A landscape with many peaks, sampled at points; each row gives a point and its height.
A climber steps from a point to the highest of its 3 nearest points, and stops where none of them is higher. Distance is the straight distance between rows; heights are no part of it.
k_905: [-11   0   9  16   1 -18  20   4  21 -14   8  -5  31   1  10   0  13   4
   6   1  -5   4]  h=6.55
k_186: [ 20  14  -8  -5  -9  15 -21  -9  -9  20 -23   5 -34  11 -25 -20  -4  -9
  -7   3   8  -9]  h=0.22
k_231: [ -3 -12  23  26  16   3  20  13 -10  -9 -22 -25  27 -11   2 -10   8   5
   7   4 -11  -1]  h=4.66
k_89: [ -1  -4  -5 -19  -4 -17  -5  -3  23  10  50  19  16  19 -15  17 -15 -12
  17 -10  10 -10]  h=3.76
k_966: [-13  -4  -9 -13 -22  -9 -10  -3  -7  15   6  15 -14 -14   9  -2 -12  -3
 -31  -8  14   7]  h=3.40
k_968: [  3  11   9  17  -2 -22  17  -3  17 -28  13   2  17  14  -9  -1  20 -13
   4 -12   3   9]  h=4.82
k_181: [ -7   1  -5 -39  18  12 -29  -7  25   0  42   9  12  21 -24  36  -4   5
  -3  -6   5  10]  h=1.36
k_429: [  6  -2 -10  -4  -3  14 -35   8   2  14 -18  15 -25   8  12 -23  -9  21
 -10  -2  17   4]  h=3.66
k_800: [  5  15   7   9   3   4 -12  -1 -17 -13  -1  16 -20  -5   8 -15  14 -16
  10  16   1 -10]  h=3.92
k_687: [ -6 -13  -7   6  -4   1 -25   5 -21  11 -17   3 -28 -10  -6 -20 -15  15
 -14 -10  14   5]  h=4.85
k_371: [15 29  4  3 12 15 -8  0  7 -9  3  2 -7 11 19  2 25 -8 16 23 -3  0]  h=4.75
k_152: [ 12   9   8  12  12  -4  13  -6   9 -19  10 -16  12  12 -25  23  25  -5
   9  -1 -11  20]  h=4.02
k_834: [-13   7   3  22 -12 -31  21  -6  31 -15   4  -1  18  15  -2  -5  -8  -3
   4 -21  11   1]  h=3.15
k_209: [ 22   5   1   4   7   1 -15   1  15 -17  -5   7 -14  28 -14   0   7   3
  21 -22  13  15]  h=6.58
k_989: [-10  -7  10  16  14  -5   1  22 -10  -3 -11 -10  12 -14  23  -8   9  12
   4   8  -8   5]  h=6.10
k_442: [ -9 -20 -12  -8  -7 -12  -4   2  23  11  16  12  19  14  -5   3 -23  12
   1 -29  21  -6]  h=4.81
k_555: [ -4   1   0  -4 -20 -15   8  -2  -7  13  -1   0  -7  -8  -9   3  -7  -5
 -20  -5   8  13]  h=2.72
k_927: [ -8   4   3  -2   2   7   4  16 -17  17 -16 -14   2 -25  16   4  -1   8
  -3  23 -12   2]  h=5.21
k_451: [ 18  15  -7 -17  -1   6 -23 -10  12   2   9   8 -16  21 -10  20  14   4
  -1   5  14  15]  h=3.45
k_889: [  2  -5   0  -5   1  14  10   3 -14  25 -21 -17  -4 -13 -12  -2 -11   7
  -9  -2 -13  -6]  h=5.91
k_295: [-10 -15   1  16  10  17   0   6 -24  11 -32 -27  -7 -28  -5 -14 -21  16
   0   7 -21 -17]  h=3.77
k_849: [-16  -7  -6   8  10  26   3   1  -8 -10 -26 -17 -10 -16 -13 -16  -4  10
   7   1 -40 -36]  h=3.44
k_198: [ -2  -4   3  -2 -10 -18  18  -4  24   8  -1 -14  18   7 -12  18  -4   3
 -17  -8   6  22]  h=5.97
k_220: [  2   0  -1 -17   6  -3  -9 -12  24 -12  21  -3   6  22 -28  29   8   2
  -3 -14   6  33]  h=2.96
k_634: [ -2  12   0  11   6  26  -2 -12 -16  -4 -15   4 -26 -13  -8 -20   2 -19
  11  22 -21 -39]  h=3.71
k_433: [ -3  13  -1 -14  -8  -4  31 -15  -5 -17  27  14   7  -2  26  14  14 -35
  -4  25  -1   6]  h=4.79
k_601: [ -1 -23   4  12  -1 -10   5   8  -2  -3 -19  -9   8   2  -4 -11 -20  11
  -9 -25  15  14]  h=6.48
k_164: [ -5   1  -8 -20  -8   5   6   4 -16  31  -7  -9  -5 -22   2   5 -10   1
 -24  10  -1  -2]  h=4.89
k_392: [ -6  -2   0   4   3  10 -11  13 -18  23 -22  -8 -15 -22  13  -5 -10  11
  -4  17  -4  -2]  h=5.65
k_444: [  5  -2 -10 -12   5  -3 -27  16   7   7   0  20 -12  11  14  -6  -4  15
  12 -12  10  -9]  h=7.39
k_777: [ 17  22   7  -6   5   0  13  -5   2   1  13 -16   2  10 -26  26  23 -12
   7   7 -10  10]  h=3.81
k_959: [  3  15  -5 -16  -5  17  17  -7 -14   5  -9  -1 -19   1 -16   6   5 -16
   3   6 -36 -27]  h=5.82
k_19: [ -4  14  -4 -18 -25 -12  15 -13  -8   2  17  15 -16   1  -8  10  -6 -31
 -13   3   9   8]  h=2.82
k_424: [-16 -13   4   5   5 -10  17  14  28   2   2 -18  42  -3  20  18  -6  24
   2   0  -4  18]  h=4.20
k_625: [  1 -21   3  -2   3  -6   2  16   2   9 -16 -14  16  -6   9   3  -9  21
  -8 -15   6  22]  h=7.38
k_398: [  9  18   4   3   0 -17   9   1  -6 -27  16  17   1   4   5  -3  23 -25
   6   4  -1  -2]  h=4.86
k_752: [  8 -15   0   0  17   6  -8  13  15  -4  -9 -11   7  18   8   6  -3  30
  18 -13   7   9]  h=6.14
k_887: [  3  -1  -7 -16  -5   9 -21   7  -9  26 -13   3 -18  -8   9  -1   0  14
 -16  11  15   9]  h=3.46
k_50: [  3  -9  -9   2   3  31 -10   4 -13  16 -37 -18 -24  -3 -20 -24 -22   4
   0  -2 -10 -19]  h=5.34
k_52: [ 24  30   5   9  11  27   6  -9   2 -10   1 -13  -4  17 -21   5  31 -14
  19   8 -17 -16]  h=3.55
k_262: [ -7   4   6   3   1   7   6  -5 -22   2  -8  -2  -7 -18  -3  -8   1 -13
  -1  20 -18 -19]  h=5.99
k_692: [-15 -14 -17 -20 -25  -3 -16  -5 -14  19  12  28 -12 -17  13  -7 -15   8
 -34 -11  18   2]  h=2.52
k_406: [ 18  20   8   9   4  -9  23  -8   0 -28  13 -13  20   2 -15   3  38 -29
   1   8 -14  -7]  h=2.49
k_712: [ 11 -20  17  10   4  -2   9   8   8 -18 -23 -30  21   8   0   9  -7  16
  11 -16   4  24]  h=5.69
k_430: [  5 -33  -6  -5 -18  -8  -3  -3  16   3  -5  -7  21  13  -9   1 -19  24
 -22 -30  27  18]  h=4.83
k_743: [ -7  -9   2  21  -1   8  -8  -3 -28   4 -14  -2 -23 -23 -12 -15 -13  -1
   0  10 -11 -11]  h=7.15
k_449: [  4   0   6   8   0  -7  20   8  -4  11 -12 -10   6  -3 -10   3   2  -1
  -3  -6  -4   5]  h=6.94
k_191: [  2 -13 -10 -19 -17   4 -11   4  -5  24  -4   3   7  -7   0   7  -2  25
 -31  -8  16  13]  h=4.19
k_626: [ 21  14  -6 -21 -13  -8  -3 -12 -14  11  10  12 -25   5 -23   8   9 -18
  -7  -3  11   4]  h=1.08
k_523: [ 21   4  -6 -23 -15  13  -5  -3 -12  26 -17   2 -13   4 -22   1   4   7
 -21  -2  13  -4]  h=0.64
k_629: [  3 -28  -3   8   9  -6 -10  10   6  -6  -9   6   4  15   9 -16 -24  17
  14 -35  12  -2]  h=5.56
k_463: [ 12  -5  -4   0  -4   0  -6   5  -6   9 -23  -7 -11   8 -14 -11  -2   5
  -9 -17  13  12]  h=5.72
k_820: [ 17  29   4   3  -4  34  -4   4  10  12 -16  -3 -19   6   2 -10   3 -10
  14  30 -14 -11]  h=2.73
k_675: [-12   6  -9 -13  -5  16  17  -4 -15   4  -8  -6  -7 -13  -8   6  -1  -5
  -4   6 -40 -27]  h=6.75
k_22: [  0   3 -10 -25  -9   0   7  -9 -24   5   9  22 -22  -5  19  17  -4 -26
  -8  17   6   2]  h=1.29
k_648: [ -8 -11 -12 -22 -12 -12  -8   4  17  18  32  21  18   7   2  10 -17   2
  -2 -12  11  -7]  h=4.29
k_632: [ 17  28   2   6  10  11 -18  -3  31 -21  17  18 -10  31  10   7  17  -1
  31   3   0   3]  h=4.69
k_272: [ 13  14  12  13  11   6  19  -7 -10 -17  -1  -9  15  -6 -10 -13  28 -23
   3  10 -15 -26]  h=3.20
k_211: [-10   7   7   1   2 -15  18   1  16 -11  18   0  26  -3  20  12  14  -1
   2  12 -13  11]  h=5.37
k_249: [  8  18  -4  -9  -6   5 -12  -4 -15  10  -6  15 -35  -3   5  -8   0 -16
  -3  14   8  -2]  h=4.12
k_432: [-13  -7  -4   2 -11 -16 -13   6 -15   6   0  17 -19 -10   9 -10  -7  -2
  -9  -5   5   6]  h=4.65
k_690: [ 11   2  12  13  12  -5  24   1  10 -15   2 -16  25   5 -15  14  27   1
   8   2  -8  11]  h=4.80
k_491: [ 14  16   0 -22  -5   2  20  -9 -10   6   8  -5  -3  -3  -3  26  15 -16
   2  26 -12   3]  h=4.43
k_156: [ 13  -7   1   2  27  19 -25   5  31  -7   7  -5   5  33  -1   5  -8  18
  40 -12   5  -6]  h=6.39
k_204: [ 12  15  -6 -19   8  19 -36  -3  35  -1  24  16 -12  31  -1  17   5  14
  18   3   3  10]  h=4.97
k_213: [ 10  14   8  -2  19  -3  -4  -6   5 -38  23   6   8   3  28 -11  41 -19
   7  13   1 -18]  h=7.84
k_498: [-19  -6   0   9  -8   2  12 -17 -26  -5   0  -2  -5 -24 -16 -14  -7 -22
  -2  12 -26 -33]  h=4.84
k_241: [-15 -15  -4  12   4  -4 -27  10 -15   6  -9  13 -22 -11  16 -17 -15  11
  -3 -11   7  -1]  h=5.16
k_45: [  1  -4   2  -1   7  -5   1  18   0   5 -10  -7   3   2  15   2   4  13
   5   2  -2  10]  h=7.05
k_137: [  0  17   4 -12   5  -5  14 -12  11 -22  40   0  22   7  17  38  26 -14
  11  18 -11  17]  h=4.95
k_106: [ -5   5   9   9  -1 -14  23  -4  29  -5   8 -18  28  11  -8  24   7   2
  -1   0  -2  26]  h=6.01
k_299: [-14  -7  -3  17 -14 -12   5  -4 -15  15  -8  -2  -6 -20 -20 -21 -21  -3
 -22 -12   2   6]  h=4.21
k_863: [-17 -15  -1  16  10  -6 -11  15 -11   1  -9   2  -3 -15  23 -13 -11  15
  -2  -4  -3   2]  h=5.43
k_839: [-26  -2   1  18 -10 -15  12  -5  29   8  -6  -6  16  -3  16  -3 -26  17
 -17 -22  17  10]  h=3.04
k_180: [  0  10  -2 -15   2 -11   2   0   2 -11  22  16  -3   7  18  17  17 -10
  13   8  -3   6]  h=1.63
k_336: [ -3 -31  -8 -15  -2  -3  -6  -4  33  -2  12  -8  29  19 -10  14 -19  25
  -4 -26  16  14]  h=5.19
k_935: [-11 -30 -13 -15  -5  -3 -10   7  18  23  16   6  28   2  12   3 -24  26
  -6 -23  13 -10]  h=4.39
k_325: [  1   4   2  -9  -1 -13  16   6  13   4   7 -12  17   2  -2  27  10   9
  -2  11  -6  24]  h=7.16
k_574: [  7  11   2  12  13  24  12  -3  -4 -12 -21 -13   0  -1 -11 -17  20  -8
  13   8 -32 -37]  h=3.91
k_932: [  5  10   2 -14  -8 -14  12  -9   8   2  20  -5   6   9 -18  28  10  -7
  -3   3  -2  24]  h=5.33
k_132: [ 17  24   9  13  16  10   2   1  11 -18   7 -13  14  10   8  14  38  -1
  15  17  -9  -1]  h=5.71
k_492: [ -4  -5  -8  -9 -10 -18 -17   5  -3   3   2  20 -15   5  -1 -10  -8   0
 -10 -23  13   3]  h=4.01
k_345: [  0   1  12  28   9 -10   7   5 -15 -18 -15  -4  -1  -4 -13 -26  12 -12
   9  -4   0 -11]  h=4.56
k_590: [ 23  23  12  21  12  12   1  -3   6 -17  -9  -4  -5  17 -11  -4  26  -3
  20   2   0   0]  h=3.13
k_158: [  5  13   6   6  21  -1  -6   7  18 -23  18   8   9  18  11   8  25   8
  28  -4   0   0]  h=5.57
k_130: [-14  -9  10  27   6 -11   9  11 -18  -5 -17  -5   8 -11   3 -16   0   2
   0   0  -4   2]  h=5.12
k_341: [  7  12  11  14  16  10   8  11  -7  -7 -16  -9   4  -1  14  -6  22   7
   9  20 -10  -2]  h=4.38
k_126: [ -1  -6  -9 -24  -8  -9  -4   3  11  12  16  10   3   2   6  21  -2   9
 -10  -1   6   9]  h=3.19
k_624: [ -2 -10   5   9 -15 -10  17  -4   3  17 -16 -16   8  -5 -11  -7 -24   5
 -27 -17   6  10]  h=5.50
k_532: [-18  -5  -4  -3  -2  17  19 -19 -33  -6   8   2 -12 -28  10   0   0 -32
  -3  40 -17 -26]  h=4.90
k_993: [  3 -15   6  12  24   9  -2  24  15 -12 -20 -14  13   5  29  -4   3  27
  27  -1  -2   7]  h=5.27
k_323: [  0  23  13   9 -10 -19  27 -10  17 -22  24  -2  22   9  -4  17  20 -20
   1   6  -4  13]  h=3.90
k_212: [ 10   9  -7 -21 -12 -17  -5  -9   9 -11  27  24 -11  19 -14  15  10 -10
   6 -14   9  11]  h=1.59
k_856: [  9  -1  -1   5  15  -9 -13   6  19 -18  13  15   3  27   0  -4   9   3
  36 -22   6 -10]  h=6.50
k_128: [-13 -11   1   4   8 -15   6  17  11  -3   8   7  20   6  16   5  -1  11
  18 -12  -5  -6]  h=5.09
k_797: [-32   2   6  23 -16  -6  11 -15  -5  23  -6 -12   1 -34   9  -6 -34   5
 -32   4   0   5]  h=2.01
k_448: [ -3 -17   4   8  18   2 -15  21  14  -3 -13   1   3   9  26  -8  -9  26
  24 -17   5  -5]  h=5.81
k_805: [-17 -15  -9  11 -27   3  -6 -18  -4  19 -10   1  10 -18  -7 -17 -28  19
 -46 -28  31   9]  h=8.48
k_521: [ 16  14  -8 -28  -9   9   3  -9 -20  16  -4   5 -25   0 -26   6  -3 -15
  -4   5  -5 -13]  h=1.67
k_72: [  8   7   4  -3   3   5  28   0  -4  -1   0 -19  15  -3 -15   9  15  -5
   5  13 -25 -17]  h=5.54
k_411: [-15   3   3  -1 -14  -4  16  -9 -25   6   3   3  -2 -28  11  -1 -12 -23
 -18  22 -11  -5]  h=3.11
k_38: [-13   4   5  -4   1 -18  12  -4  27  -9  37  13  28   9  10  17   3  -6
  16  -6  -7   1]  h=4.24
k_387: [  9  19  -5  -2  -3  11 -27   3   9   9  -9  18 -32  16   8 -16   2   0
   2  10   9   4]  h=3.79
k_334: [  7  13  -5 -12  -1  -8 -11   1   3  -7  10  28 -17  16  10   6  14  -3
  19  -2  10  -2]  h=2.05
k_396: [ 15   6  -4 -13  -6 -15   2  -4   6   3   9  -6  -2  14 -25  21  11   5
  -5 -11   7  24]  h=4.00
k_604: [  2  -5   4  20   5  -8  -6   5 -17  -1 -19   2 -20  -3 -12 -23  -6  -2
   2 -14   4   4]  h=5.30
k_416: [  2   3  -6  -7 -12   0  -7  -6 -27  15  -7  11 -27  -9 -20  -6  -8  -9
 -17   0   6  -5]  h=0.67
k_866: [ -6   7   2   9   5  15 -10   4 -19   4 -14  -2 -15 -20  15 -10   2  -7
   5  28  -9 -11]  h=5.28
k_937: [  3 -27  -8 -15   7   1 -14   7  15   6  -3   2  18  18  -2   3 -20  23
  15 -29  22  -5]  h=5.25
k_769: [ -1   0  10  24  19  14   4   6 -17 -11 -20 -15   3 -16  -7 -19  13  -4
   9  15 -20 -26]  h=3.75
k_464: [-13 -11  15  31   9 -18  11   9   2 -24  -8  -6  25  -6  14 -21  11  -1
   0  -3  -1  -6]  h=3.83
k_730: [ 12 -20  -4   3  -2  19 -22  -1 -19  16 -29  -5 -14  -5 -10 -22 -19  18
 -21 -13  23   3]  h=5.23
k_313: [  8  25  10   6   9  22   1  -5 -10  -8  -2  -1  -9  -2  18  -7  26 -16
  14  34 -10 -15]  h=4.45
k_907: [ -7 -14  -3 -26  13  -3 -12  -2  32   6  37   1  24  14 -12  29 -10  14
   8  -5   1   8]  h=3.53
k_439: [ -5 -21  -7  -2   4 -11  -2   8  21  19  23   4  30   6   2  -1 -27  14
  15 -24  16  -8]  h=4.41
k_245: [  8 -17   5   4  15   7  -4  14  -2  -5 -30 -16   4   2  11  -4 -10  20
  10 -12   7  15]  h=6.70
k_635: [  9 -34  -2 -14   1   1  -9   1  21 -18  -4 -15  27  23  -7  10 -22  25
   8 -34  18  14]  h=5.48
k_826: [-24  -4  10  24  -4 -15  25   4  22   8 -10 -16  28  -8  19   4 -14  14
 -12  -4   2  14]  h=3.68
k_93: [  0   3   1  11   7   9 -11  12 -14   8 -25  -3 -21  -3  -1 -14  -4   7
   5   5   1  -4]  h=5.68
k_456: [  6  14  -5 -30 -10  10  19  -9 -20  16   3  -1 -13  -7  -8  22  -1 -21
  -5  17 -18 -12]  h=3.51
k_349: [ 14  13  -8 -12   2  17 -32   7  28   9   4  20 -16  25  16  -1   0  13
  17   3   6   1]  h=4.03
k_750: [-22   1  12  37  -4 -17  20  -5   2  -7  -8 -14  14 -16  -2 -21  -9 -13
 -12   3  -4  -4]  h=2.03
k_469: [ 18 -11  -2  -3   8  19 -28   6  23  -5 -15  -2  -5  22   6  -1  -7  28
  13 -11  14  13]  h=5.98
k_101: [  6  -6  -8 -18   7  -3 -18  -5  20  -3  22   7  -1  23  -8  22   0  11
  13 -16   7   7]  h=5.59
k_757: [ 17  11  -4 -34 -16  -4   6 -12  -7  19   7   6 -15   1 -16  19   5 -17
 -14  11   7  10]  h=0.68
k_683: [ -8 -20   6  25   3   4   4   5 -20  10 -26 -17  -6 -18 -12 -16 -18   4
  -6 -10  -3   1]  h=4.25
k_781: [  7  -7  16  23  20  -9  16  11   9 -28  -8 -15  30   5   7 -12  25   7
   9  -4  -1   2]  h=3.61
k_110: [-14 -17   3  25   7 -13  -1  13  -3 -14  -6   7   5  -3   8 -22 -14   7
   5 -21   3   2]  h=4.91
k_284: [ -4  -2 -12 -30 -12  -5 -15  -2  -7   8   9  30 -22  -4  16   6  -7  -8
  -9   3   9   1]  h=1.28
k_746: [ -7  -3  -1  12   2  15  -6 -15 -26 -17   1  -5 -13 -21  -4 -19   3 -24
   5  25 -25 -39]  h=4.05
k_771: [-32  -4   9  28  -9 -11   8  -7 -11   4   1  -4   3 -28   9 -15 -15  -9
 -16  11 -12  -1]  h=3.07
k_546: [ -8 -28  -4 -10   5  -8   0   9  28   6   6 -11  30   7   9  21 -18  28
   4 -13   9  16]  h=4.74
k_351: [-22   0  -7  -7 -16   4  30 -25 -14  -6  13   2   1 -17  -4  -2  -8 -38
  -9  19 -26 -31]  h=3.54
k_700: [-16 -20  -1  32   3  -2 -21  -1 -30   2 -11  -2 -23 -31   2 -20 -17  12
  -5   5  -2   3]  h=6.40
k_829: [ -6  -7   9  16  18  -3  16  15  10 -12  -6 -20  25  -1  16   8  14  14
   9   7  -9   9]  h=5.15
k_121: [  7  15  12  -3   4   2  10   3 -14  -7   4  -5   6  -7  11   9  21 -12
   8  24 -13  -3]  h=5.20
k_811: [ -7   9   3  10 -15 -31  17  -2  13  -6  14   7   9   9 -11   4   0 -14
  -9 -11   5  14]  h=3.82
k_75: [ 15 -19  -6  -9  -6   6  -7   0 -11  12 -23 -11  -2   8 -18  -1  -8  15
 -17 -17  26  14]  h=5.70
k_579: [-22 -17   2  34  -8   0   0 -12 -22   2   0 -13  -1 -36  -2 -11 -17  -4
  -6  18 -24 -18]  h=2.11
k_250: [-19 -22 -13   8 -17  -3 -19   0 -10  14  -1   9  -3 -15   2 -23 -23  20
 -32 -28  18  11]  h=6.33
k_461: [  0  -5  -6 -12 -17 -20  -2  -1  11   8   6  13   1  11 -10   1  -5   5
 -16 -18  16  13]  h=3.50
k_179: [ 18 -25  -1  -5   4   2 -19   7   9 -14 -22 -13   6  23   8  -7 -22  27
  14 -33  21  11]  h=5.74
k_248: [ 15  -8   5   5   3   5  -1   4  -4   4 -26 -19  -6   9  -9  -3  -8  15
   0 -12  13  16]  h=6.18
k_200: [ -5   2  -7 -19 -24   1  18 -11 -14  17  -1   1 -13 -16 -18   6 -16 -23
 -21   3 -12 -13]  h=7.33
k_357: [ 15 -10  11  17  15  -8  -1   6  12 -31 -17  -8  10  23  -4  -2   3   9
  29 -24   8  11]  h=5.58
k_639: [-17  13  13  20 -10 -21  24 -10   7 -12   4  -9  24 -10   6 -12   9 -23
 -15  13  -5 -10]  h=1.32
k_606: [ -8   3  -3  -1  -1  10 -19  -2 -21  11  -7  14 -36 -17  13 -10  -6  -3
  -4  19   5   1]  h=4.77
k_252: [ -8 -11  -2   2 -18  -2  11  -1 -13  30 -11 -12  -4 -21 -22  -7 -25  -1
 -26  -9  -8  -5]  h=5.13
k_39: [ 12  26   0  -7  -3  28   0  -9 -10   6  -9   7 -30   1   1  -7   9 -23
   8  30 -16 -21]  h=3.16
k_556: [ -4  -1   6   9   8   4   6 -14 -21 -24   0  -6   1 -19  -6 -27  13 -30
  -3  20 -19 -33]  h=3.60
k_860: [-13   5   5  10  -8 -14  10  -4 -16  -5   0   7  -3 -16  -1 -11  -2 -21
  -9   9  -4  -3]  h=4.53
k_911: [  6  13  -8 -13  22  13 -27 -10  25 -18  28   3 -10  35 -30  27   8   4
   7 -15   7  20]  h=1.61
k_922: [ 22  24   5   2   0  10  -4  -1   0   5 -10  -3 -22  14 -18   1  13  -6
   8   3   3  -1]  h=3.78
k_26: [  5  19   2   3   8  14  -3  -9 -13 -23   2  15 -13  -3  27 -15  26 -28
   9  31  -1 -14]  h=4.16
k_776: [  0   1 -13 -28 -11 -15  -3  -3   1   9  19  20  -4   1   2  19  -1  -3
 -14   1  12  11]  h=2.24
k_558: [-14  -4   0  -2  -9 -20   4   9  13  12   6   7   9  -6  13   6 -11  11
 -12  -6   1  10]  h=3.03
k_686: [-21   0   0  -3 -13   0  29  -5  -7  11  -4 -13   6 -23 -11   2 -15  -5
 -14   8 -34 -22]  h=6.74
k_269: [  1  15   3  -4 -11 -16  14  -5 -17 -10  17  18 -11  -3   1   1  10 -29
   3   7   3   3]  h=4.73
k_788: [-12  -4  15  20   3  -8  29   8  -3   2 -14 -22  24 -13  -1  -3  -2   1
  -7   6 -12  -2]  h=5.78
k_717: [ 11  21  -9 -22  -4   5  -8  -6  -5   1   9  22 -28   5  16  10   9 -12
   5  14   7   8]  h=2.87
k_307: [  8   7   3  10  13  11  -6  17   4   7 -28 -12  -9   4  17  -5   1  21
  13   8   0  11]  h=6.42
k_96: [ 19  29   8   6  23  16  -9  -9  21 -36  23   0   8  15  27   6  47 -11
  13  22  -5  -9]  h=6.96
k_877: [ 13   0 -14 -16   6  19 -29   6  27   2   3   0  -7  24  -1  16   4  24
   8  -5  11   9]  h=6.73
k_41: [ 12   5  -8 -16  11   1 -24  -3  19  -4  34  18  -3  24  -3  10  -2   3
  35  -6   9 -12]  h=7.32
k_497: [  5 -15  -4 -17  -8  -1  -2  -5  12   9  -3 -11  12   8 -19  15   1  18
 -20  -9  17  27]  h=5.17
k_514: [  0  14   6  -6  -8  -3  28 -11 -10  -4  11  -5   9  -8  -7   6  13 -24
  -4  16 -14 -12]  h=6.84
k_972: [ -2 -12  -3  -6   4 -16  -1  -1  27  -5  22   4  17  21 -14  12 -12   7
  15 -27   9   6]  h=4.33
k_591: [ -1  19  -3  -5 -15  -6  29 -13 -14  -5  14   8   2  -7  -3   4   8 -39
  -5  19  -9  -8]  h=8.08
k_133: [  5   4   9  20  19  -6   4   8   3 -27  -2  -3  18   5   8 -15  33  -5
   8  -1  -5  -6]  h=2.76
k_934: [  7  15   7  -2   5 -11   8  -5   9 -31  33   7  17  13  15  13  34 -15
   9   8  -6  -3]  h=6.35
k_613: [-22  -4   1   3 -19  -7  -6 -13 -15  18   5   4 -14 -31   4  -6 -24  -5
 -29   1   3  10]  h=3.43
k_513: [-14   4   3   4 -16  -6   9 -11 -17   9   1   1 -10 -23 -17  -8 -19 -21
 -21   3  -9 -10]  h=3.99
k_668: [ 21  29   4   5   4  -1   0  -4  -2 -14   5   7 -15  13  -9  -2  24 -21
  13   7   6  -1]  h=3.80
k_480: [-10 -25  -7   3   5  -8 -15  14   6  20  13   9  12  -4  12 -12 -31  16
   2 -29   4 -14]  h=4.04
k_296: [ 20  23   5  -1   4  21  10   1  -7   5 -14  -9 -14   4 -20  -8   9 -10
  17  10 -17 -21]  h=4.63
k_742: [-20 -17  -8   2 -11  -3 -14   3 -11  19   2   1   0 -27  15 -12 -24  21
 -29  -9   4  14]  h=5.18
k_494: [ 10  -9 -17 -23  -2  13 -33   6  13  15  -4  15  -2  14   7   2   0  28
   0  -3  19  -1]  h=8.15
k_594: [ 15   8  -3  -3  21  18 -29   1  33   1  22  10   2  32  -3   5  -3   6
  44  -4   8 -10]  h=6.76
k_948: [ -2   5  -2   0  -3  11   4 -16 -29 -10   0  12 -24 -13  -4  -9   0 -33
   7  27 -13 -20]  h=7.35
k_903: [-32  -9  -3  18  -9 -15   2   3   9  12   3   5   6 -18  20 -12 -26  13
 -22  -7   3  10]  h=3.98
k_818: [  2  -8   3  16  18  16 -10  15 -14   9 -33 -15  -5 -12  14 -11  -7  17
   3  10   0   8]  h=6.06
k_779: [ -1   4  -7 -19   1  24  26 -13 -30   2   7   6 -13 -15  20  13   1 -36
   2  39 -13 -12]  h=8.01
k_54: [  0  13   0  -3  -5   3  20 -18 -20 -18   8   7  -5  -8 -15  -8   7 -43
   1   9 -16 -33]  h=4.44
k_576: [ -4   1   1   9   5 -13  -8  12   0 -19   9  19  -5   7  15 -12  11  -2
  16  -7  -1  -8]  h=1.80
k_24: [ -1 -22 -16  -9   0  14 -24  16  -7  17 -16   3   0  -8  16  -6  -8  39
 -17 -14  20   6]  h=3.33
k_472: [ -9 -30 -15 -16 -16  11 -11   9   0  20  -4   9  27 -13  11   8  -6  40
 -30 -20  21   9]  h=3.59
k_327: [ 12  -8   3   1  13  -7   6   4   8  -7  -4 -14   7  13  -3  12  10  17
  13  -3  -2  20]  h=5.94
k_735: [  7   9  -7 -22 -12  12  -5   0 -17  21  -1  12 -27 -14   5   7  -4  -7
 -11  18   5   2]  h=3.47

For each start below, name the point where the climber stops.
k_558 -> k_805
k_839 -> k_805
k_797 -> k_805

Call two points neighbours if one is among the 3 nearest of the other. Go from one point of each pair to the other, from neighbour to neighbour, staying as high as possible. Name the lowest point that can't be avoided.
k_591 / k_675 -> k_269
k_494 / k_625 -> k_469
k_675 / k_743 -> k_262
k_41 / k_213 -> k_158
